Each row is a point on a landscape with many peaks, with its height.
From any point a climber takes the steepest step (rise divided by distance) to one of its 3 nearest points. It stops when none of these is higher. Distance is the straight distance between rows; heights are no part of it.
j_815: [ 24  -3  -1  15  -8   9 -34 -19  -2  10  24  10 -13   2 -35  29  14  -6
  -7 -37 -47 -21  36]  h=705
j_435: [ 11   8  -1   3   7  -9 -10  11  10  -8   3  -4   1   7  -3  11  -2  10
   3   1  -2 -26 -12]  h=616
j_604: [ 26 -10  31  10  10  23  -1  10  30  30 -16 -24  -6  15 -32  -1 -23   1
   0 -13 -12 -38 -16]  h=445
j_445: [  7   9 -19   7 -16  -6 -37 -23 -27  -6  27  18  -8  -7  -9  45  26  -1
   0 -25 -33 -11  45]  h=518
j_413: [-15   0 -17  28  33 -20  -4  10  33 -11   8  18  30  14   2  -9  20  30
  24   2   4 -31 -33]  h=631
j_951: [  3   4  40 -12  -5  24  31  19   3  20 -63 -33 -13   2  21 -29 -51 -16
 -16  30  37  16 -15]  h=236
j_473: [ 17  25 -20 -31 -41 -44 -24 -34 -27 -37  11  24 -16 -26 -16  67   1   0
  -2  -1 -21 -13  41]  h=534
j_523: [-34 -24  -5  31  40  -7  22  22  46   1   2  17  34  11   8 -46  21   4
  19   5   9   4 -41]  h=442
j_366: [-22  19 -12 -12   6 -31  19  20  -8 -29 -22   1  15  11  44 -15  -2  27
   8  48  43   6 -24]  h=78
j_317: [ -6  -1   6  -3   3   7   9   1 -18   2  -5 -17  -4   9  17 -14  -7 -14
 -14   8  17  26   6]  h=356
j_958: [-43 -21 -13  23  30   9  19  10  18   5  25  23  23   5  29 -47  33  -1
  12  -2  13  46 -12]  h=490
j_399: [-26 -17 -10  16  11  23   6  -8 -16  13  26   7   8  -2  14 -28  30  -3
  -5 -14   9  44  20]  h=489
j_843: [-13  -1 -13  19  25  -5  -4   4   9  -6  13  16  15   8   4  -5  27  11
   8   1  -7  -3  -3]  h=620
j_940: [-19  -2   7  11  22 -12  16  32  50  -8 -26  -5  39  17   2 -31 -13  28
  23  19  19 -47 -86]  h=619
j_886: [ -8  -7  -6  -8 -26  24  -3 -25 -43  21  12 -12 -20  -8  -2  -3   2 -18
 -17 -13  -6  38  40]  h=425
j_109: [ 22   6  16 -26 -29  14   5 -12 -20  14 -20 -22 -32 -12 -17  12 -32 -30
 -21  -4  -9  12  25]  h=474
j_781: [-11  11 -18  17   5  -7 -29 -13 -11  -8  27  25  13   0  -4  18  44  18
   8 -16 -20  -8  38]  h=542
j_186: [-25 -40  12  35  48  35  21  -5  41  37  17  10  10   6 -25 -40  17  -8
  16 -29  -9  18   2]  h=138
j_897: [ 29   5 -10 -14 -27   2 -27 -20 -22  -1  12  -2 -29 -11 -30  40   3 -17
 -19 -26 -41 -10  32]  h=713
j_891: [  0  -5  -9  16   9  10 -26 -13  -8   6  30   9   1   2 -15  15  35   5
  -1 -30 -28   3  35]  h=523
j_497: [-15  -6 -13  24  13  15 -13 -10 -16   7  32  10  14   2   0  -4  37   3
  -3 -24 -13  16  28]  h=512
j_692: [  4  30 -19 -35 -34 -42 -17 -23 -35 -28   2  14 -12 -15   2  47  -2   7
   6  15   3  -1  29]  h=547
j_207: [  1 -22  10  28  31  27  12   3  34  26   1  -4   8  13 -26 -27   0   0
   5 -16  -8  -9  -9]  h=127
j_791: [ 11 -13   4  11  11  27  -8  -7  -6  25  14  -6 -16   7 -21  -3  14 -12
  -6 -23 -25   3  30]  h=510
j_243: [-54 -17 -24  41  43 -13  20  10  38  -7  27  47  45   0  16 -38  47  13
  32   2   1  22 -20]  h=635
j_666: [ 33   6  28 -24 -18  18   6   5   1  13 -36 -29 -28  -3 -12  13 -43 -21
 -17   5  -2 -12   2]  h=504
j_238: [-49 -15 -24  12   4  12  15 -12 -27  -2  35  23  22 -10  45 -44  33   9
   4   2  29  67  11]  h=644
j_93: [-44 -36  -1  41  45  21  15   3  37  18  35  32  30   3  -3 -44  42  -6
  18 -29  -7  32  -7]  h=136
j_628: [ 41  18  -6   0 -18 -29 -37 -15  10 -21  16  18  -7  -5 -22  58  -3  15
   6 -14 -31 -54  12]  h=558
j_850: [ 17   6  -2 -35 -53 -14 -10 -34 -44  -2  -2  -4 -33 -17 -30  38 -11 -36
 -22 -17 -22  15  35]  h=415
j_253: [-13   1   5  -1   8   4  24  16  -4  -1 -19 -15   5  10  27 -29  -6  -4
  -9  21  29  26 -15]  h=213
j_760: [ 17   0   0 -17 -40  16  -4 -31 -41  17   4 -13 -37 -15 -30  25 -16 -36
 -25 -29 -31  15  48]  h=417
j_601: [-32  -5 -22  12  18  -2  -1  -4 -13  -9  24  21  15   1  24 -19  36  11
   4   0  11  34  16]  h=514
j_471: [-21 -14   8   8   2  34  27 -10 -21  22  -4 -15  -3   1  22 -42  -5 -10
  -9   1  19  54  15]  h=212
j_4: [-15  12 -23  19  22 -16 -17  -3   8 -17  19  27  20   6   3  10  35  35
  15   0  -3 -15  15]  h=579
j_547: [-35  -8 -12  14  20  -2  20  13   1 -12   4   7  21   8  37 -34  24  11
   9  17  20  32 -11]  h=508
j_216: [ 26  12  -7   7  -5  -6 -28 -10   2  -5  16   4 -12  -1 -22  34   6  -2
  -6 -21 -31 -29  22]  h=698
j_808: [ 10   9  -9 -10 -10  -9 -18 -13 -26  -4  12  -2  -9  -1  -2  26   7  -5
  -4  -5 -15  -3  22]  h=672
j_116: [-17  16 -24  -1  -3  -9 -14 -16 -28 -14  22  16   2  -2  10  18  30  15
   6   4  -1  14  30]  h=515
j_119: [ 45   5  19 -40 -48  -4   2 -15 -21  -8 -24 -17 -36 -20 -25  45 -38 -36
 -19   1 -16  -6  12]  h=559
j_757: [-29 -12 -14  31  36  -5  -4   5  32  -3  20  24  36  10  -4 -24  38  17
  15 -10   0  -2 -13]  h=660
j_280: [-35  11 -24  -3   6 -23  11   0 -23 -22   2  16  12   5  36 -14  20  21
   8  31  34  34   1]  h=460
j_900: [ 19   2  24   1   0   6  -4  28  36  14 -21 -25   6  14 -15  -3 -31  14
   4   1   7 -52 -50]  h=479
j_993: [ 64   2  31 -13 -31   8 -17  -2  27   9  -9 -21 -31  -9 -47  40 -44 -12
  -5 -22 -40 -52  -7]  h=507
j_122: [-36 -25   0  15   0  42  29 -17 -24  27  18   1   3  -8  28 -55   2 -13
  -7 -11  23  75  15]  h=181
j_533: [ 13  28  -9 -28 -20 -37  -5  11  -5 -28 -16  -3   0  -4  13  30 -22  21
  10  36  17 -23 -18]  h=591
j_893: [ 42  13  -2 -28 -33 -21 -20 -10 -15 -16  -7  -2 -27 -18 -20  56 -20 -19
  -9   2 -22 -17   9]  h=572
j_40: [-12 -13  23   5  22  31  28  13  16  21 -25 -12  -5  11   7 -47 -13  -5
  -1   6  14  20 -10]  h=51
j_730: [-15  10  -8  17  26 -21  -5  21  37 -16  -7   7  33  13   2 -12   2  37
  26  16  14 -48 -56]  h=645
j_742: [ -7  11 -13   2  16 -12   3  16   6 -15  -9   1  11  10  24 -13   4  17
  11  24  16  -8 -26]  h=543
j_734: [ -6  14 -21  21  18 -23 -21   3  26 -10  12  23  24   9   1   8  24  38
  19   4   5 -39  -7]  h=596
j_218: [ 39  15   9 -55 -50 -47  -2  -6 -21 -36 -26  -3 -19 -29 -13  58 -38 -13
  -9  29   5 -21 -10]  h=544
j_950: [ 41  14   9  -3 -16 -10 -26   6  21  -4   6  -5  -9  -3 -26  42 -21  11
   3 -15 -25 -60 -19]  h=626
j_964: [-23 -32   3  26  41  27  17   5  29  26  11   8  11  11  -4 -45  18  -4
  11 -16   1  24 -11]  h=151
j_731: [ 39  15  15 -32 -32 -14 -10  10   0 -18 -20 -22 -18 -14  -4  41 -38  -6
  -8  16   0 -34 -18]  h=265
j_3: [-21 -19   5  16  29  23  25   8  12  15   6  -1   6   8  21 -47   6  -6
   1  -5   9  39 -10]  h=195
j_928: [ -5  -9  -8 -10 -31  29  -5 -35 -45  29  14 -12 -27 -13 -18   5   4 -26
 -21 -32 -23  36  49]  h=419
j_100: [-23  -6 -25   7 -10  12 -15 -25 -38   4  33  21   4  -8   8   2  37   5
  -6 -16  -5  33  39]  h=498
j_539: [ 38  25  -2 -21 -24 -35 -28   2   0 -29   1   2 -11 -14  -9  52 -20  15
   5   6 -12 -47 -10]  h=595
j_78: [ 28  10  19 -17 -13  -1  -2  17  11   4 -22 -23  -9  -2  -4  11 -29   3
  -3   6  -2 -37 -21]  h=292
j_871: [  1 -15  21  12  20  18  18  27  43  17 -26 -20  13  16  -8 -34 -20   2
   5   8  13 -27 -41]  h=444
j_838: [ 19   0  31  -6   0  24  17  19  17  23 -36 -33 -15   6  -3 -10 -40  -7
  -9  11   7 -18 -11]  h=389
j_759: [-23  16 -24 -13  -8 -21  -9 -12 -33 -20  12  12   6  -1  20  11  22  21
   5  20  17  25  27]  h=499
j_211: [-10 -11  -3  12  15  20   3   4  -7  14  13  -2  -2   6   6 -20  17  -6
  -6  -9  -2  22   9]  h=454
j_790: [ -5 -28   5  32  34  39  -8 -17  19  37  30   8   4   5 -31 -23  30  -4
   0 -39 -23  14  27]  h=134
j_459: [  7  20  -8 -18  -7 -25  -2  15 -15 -14 -13 -11  -3   4  21  14 -11   5
   3  27  20 -13 -14]  h=657
j_260: [ 31   7  29 -41 -43  -2  11  -2 -20  -1 -42 -27 -37 -14 -15  28 -52 -39
 -21  10   3  -2   8]  h=541
j_82: [ 28  23  -8 -40 -40 -46 -11 -15 -23 -33  -8   5 -16 -16  -7  60 -17  -5
  -5  14  -4 -15  13]  h=562
j_610: [ 12   3  14 -10  -1   2   6  13   1   6 -23 -24 -10  10   8  -3 -18  -6
 -10  14   7  -6 -10]  h=272
j_828: [ 51  12   8 -17 -30 -18 -28  -6   8 -16   6  -2 -19 -15 -35  52 -23  -3
  -7 -11 -29 -48  -9]  h=594
j_48: [-23 -29  20  25  41  22  38  24  48  23 -22  -5  17  12   2 -59 -13  -7
  12   5  13   8 -40]  h=420
j_166: [ -4  11  -4 -21 -10 -22  10  11 -28 -18 -26 -10   3   9  29  -3  -8  -2
  -6  32  31  20  -5]  h=526
j_30: [ 17   8  21 -25 -20  -6  10  17 -11  -4 -40 -31 -13  -1  12   7 -42 -19
 -10  29  23  -4  -9]  h=206
j_656: [-48  -9 -22  19  23  -2  16   0  -3 -12  34  33  26  -3  39 -36  44  15
  16   4  20  45  -1]  h=563
j_388: [-24  -4 -20  36  31  -5 -19  -4  10  -5  37  32  28   4  -6  -1  54  24
  13 -27 -13  -1  19]  h=551
j_638: [ 16  22 -14  -9 -11 -29 -19  -7 -11 -18   8  10  -4  -6  -5  42   2  16
   7   6 -10 -25  10]  h=639
j_54: [-17  -1  -9  17  28  -8   8  15  13  -8   9  13  20   8  15 -23  23  14
  10   8   8  -1 -16]  h=611
j_97: [  1  -1  22 -15 -14  19  17  -7 -27  14 -36 -25 -18   0  14 -10 -32 -25
 -20   8  17  27  15]  h=231
j_782: [ 51   9  34 -47 -55  -7   5  -5 -13  -7 -43 -24 -38 -26 -28  46 -54 -40
 -27  10  -5 -12  -1]  h=545
j_568: [-17   3  14  -7   5   2  31  23  -3  -2 -40 -20   9  11  46 -46 -20  -6
  -9  37  50  28 -26]  h=121
j_154: [-10   4 -23 -21 -44  -3 -16 -43 -60   2  26  11 -18 -13 -14  23  17 -18
 -17 -18 -16  33  53]  h=411
j_901: [ 23   8  -2   2   2 -11 -25   4  19   0   7  -4   2   5 -12  27  -6  10
   6  -6 -15 -49  -4]  h=663
j_799: [-41 -36  10  32  29  44  39  -9  16  35  30  15   9  -7   7 -61  14 -11
  12 -23   5  61   5]  h=132
j_512: [-28   3  -2  -3   9 -13  28  25  -4 -18 -26  -5  15  12  52 -41  -3   3
   1  40  43  23 -33]  h=94
j_251: [ 11  10 -13  18  10 -20 -37 -15   9  -9  26  27  13   4 -17  35  22  26
   7 -17 -22 -45  21]  h=642
j_295: [-26 -26  -9  34  34  20   1  -1  19  15  35  26  21   5  -6 -30  40   2
   8 -30  -7  23   7]  h=139
j_795: [  5  -2   4   4  16   0  -1  23  28   4 -11 -10  15  17   0 -12  -5  12
   6   8   8 -29 -37]  h=538
j_548: [ 62   7  29 -35 -46   3 -11  -4   8  -6 -23 -26 -36 -25 -37  49 -53 -20
 -13  -8 -22 -42 -15]  h=521
j_679: [ -8  -1  17  -2  20   5  20  39  28   2 -40 -20  15  12  18 -36 -23   6
   5  22  28 -18 -59]  h=374
j_851: [-31  -5  -3   5  10  18  26   8 -14   3  -1  -3   6   3  33 -44   5  -6
  -4  11  25  53  -4]  h=321
j_662: [ 49   3  19 -32 -37   8   2 -17 -13   2 -19 -17 -46 -20 -35  43 -38 -35
 -22 -10 -25 -11  19]  h=553
j_126: [-20 -12   1  11  31   9  23  24  24   5 -13   1  18  11  19 -42   4   0
   7  11  18   7 -28]  h=506
j_359: [  2  25   0   0   0 -29 -18  23  29 -19 -10  -1  24  11  -3  11 -18  50
  26  14  10 -64 -61]  h=622
j_331: [ 13   1   6  -7 -10  14   4  -7 -21  12  -5 -20 -18   1  -2   1  -9 -15
 -12   2  -9  14  24]  h=450

For each start below, name the point where the climber stops.
j_122 => j_238
j_100 => j_757
j_871 => j_897
j_759 => j_757
j_604 => j_897
j_610 => j_119
j_82 => j_897
j_951 => j_119
j_473 => j_897
